A landscape with many valleys, sampled at points; each row gives a point and its height.
A ball rolls from a point to the lowest of its 4 nearest points, and stops where none of them is lower. Distance is the straight distance between rows; heights are no part of it.
<481>: [130 129 142 158 140 133 138 160  83 105 111 158 122 151 148 105 147 122]  height 1.83
<470>: [137 142 126 159 134 166 117  92 163 118 101 140 100 158 139 101  86 145]  height 2.66
<226>: [159 139 150 202 164 149 131 157 103  95 113 178 133 159 170 101 134 112]  height 2.70
<437>: [151 169 128 213 158 153 119  39 242 135 104 127 131 174 155  99  68 139]  height 5.27
<127>: [177 143 159 170 162 111 139 175  87 116 125 175 150 122 154 136 161 105]  height 2.91
<66>: [124  96 128  38  86  49 123 137 152 141 187 113 136  43 108 149 122 114]  height 7.66
<215>: [154 129 177 108 160  74 141 189  78 163 141 137 161 102 118 170 192  94]  height 6.10
<476>: [161 150 132 196 157 160 129  80 183 122  96 145 121 177 157  90  83 147]  height 0.94
<577>: [130 155  95 178 121 183 106  61 201 143  98 118 128 165 134 126  72 165]  height 2.95
<167>: [113 104 123  50  98  81 139 143 130 143 181  97 137  65  98 152 137 113]  height 6.57
<151>: [102 105  97  61 102 111 120 113 123 126 150 102 119 102  95 148 120 135]  height 3.44
<46>: [137 148 102 138 112 168 106  78 183 144 108 121 112 139 109 128  66 153]  height 2.06
<224>: [146 130 141 158 136 140 145 132 120 111 109 154 111 137 139 108 123 133]  height 1.81
<240>: [ 95 123 103 102 111 145 116 123 103 121 127 121 118 140 110 122 134 141]  height 2.65
<270>: [109 120  86 101 113 147 107  94 137 135 121 115 110 125 106 135  83 160]  height 0.07
<211>: [ 86 125  95 122 121 165 114 123  91 105 110 113 127 163 113 113 124 156]  height 1.92
<422>: [165 132 147 127 128  98 150 121 158 124 149 166  89  90 118 125  98 105]  height 3.85
<432>: [136 153 118 169 130 164 116  73 200 134 103 121 120 160 131 107  69 154]  height 2.87
<171>: [166 129 152 115 131  88 153 145 117 137 156 155 105  86 129 149 142 105]  height 6.19
<262>: [106  95 136  32 108  73 131 150 124 143 191  66 176  66 112 168 183  96]  height 7.49
<483>: [118 132 121 185 137 180 105 102 148 108  85 134 122 184 160  85  98 163]  height 1.36
<138>: [ 93 128  82 156 122 193  96 100 112 123  86 114 136 186 132 108 105 172]  height 0.93
<584>: [129 120 107  80 101 114 125 109 157 134 136 125  94  93 101 135  82 145]  height 1.90
<428>: [103 105 128  54 112  97 139 141 108 128 161  92 130  94 107 148 157 113]  height 5.10
<509>: [130 130 124 171 133 155 128 141 106 101  97 151 124 157 152 100 126 137]  height 1.04
<137>: [107 108 150  49 114  76 136 152 104 153 174  87 148  84 112 165 182 102]  height 6.86
<205>: [164 144 155 183 160 138 137 141 132  99 120 174 109 145 155 105 125 115]  height 2.68
<524>: [100 137  74 126 108 176  97  80 149 145 117 100 114 146  98 150  76 169]  height 0.88
<321>: [ 99 104 134  57 111  93 137 162 100 135 173  67 165 101 112 171 191  98]  height 6.11
<218>: [142 118 155  86 119  80 143 144 120 146 165 134 126  73 119 155 156  95]  height 6.06
<258>: [115 104 163  52 120  59 137 159 122 157 182  93 156  61 106 165 184  88]  height 8.33
<178>: [120 132 101 144 127 168 116 101 139 124 104 130 110 158 127 111  92 165]  height 2.14
<288>: [ 96 121 145  83 124  88 130 177  77 141 149  86 174 114 114 155 200 100]  height 5.11
<16>: [161 135 147 135 136 117 146 136 141 115 128 160 102 120 128 125 117 122]  height 2.69
<129>: [ 92 118 121 129 119 136 135 156  67 112 117 116 133 145 117 117 160 128]  height 3.57
<19>: [119 157  73 196 108 208  86  66 209 160 102 103 153 183 136 144  77 175]  height 4.02
<126>: [149 139 127 205 160 163 122 127 136  90 101 157 128 178 181  80 104 131]  height 1.70
<560>: [116 127 104  93 118 134 136 118 131 122 131 132  97 108 111 123 115 124]  height 2.01
<157>: [169 127 167 107 147  73 143 162 115 155 156 159 140  77 121 167 163 102]  height 6.20
<263>: [152 142 130 138 128 129 129  95 181 123 115 139  98 120 125 119  75 133]  height 4.17
<352>: [ 95 123  93 183 131 185 103 127 102 110  81 133 140 190 159  83 111 162]  height 0.05
<531>: [110 118 134 123 120 121 138 169  75 128 131 127 143 120 122 127 178 113]  height 3.67
<334>: [169 135 147 139 138 117 151 115 152 116 128 159  89 117 132 121  99 126]  height 3.28
<163>: [131 147 109 202 147 179 105  77 187 128  80 127 119 196 170  90  87 161]  height 3.62
<302>: [128 133 146 134 132 118 142 155  91 114 128 143 120 127 122 127 150 120]  height 2.73
<391>: [124 122 144  99 127 104 145 157  96 142 145 130 125 103 115 147 171 113]  height 4.20
<182>: [119 120 123 193 138 173 120 132 107  93  90 144 133 174 172  79 112 146]  height 0.80
<455>: [124 119 161  76 137  71 146 173  94 165 159 108 171  85 112 178 195  89]  height 6.54
<371>: [ 98 109 131 104 123 107 141 168  67 133 135 109 157 127 115 136 191  99]  height 4.33
<198>: [145 133 165 118 134  90 148 173  95 138 141 146 138 109 125 151 176 100]  height 5.22

For each start below, name the point where the ball stops.
<171> => <352>
<129> => <270>
<577> => <270>
<509> => <352>
<19> => <270>
<151> => <270>
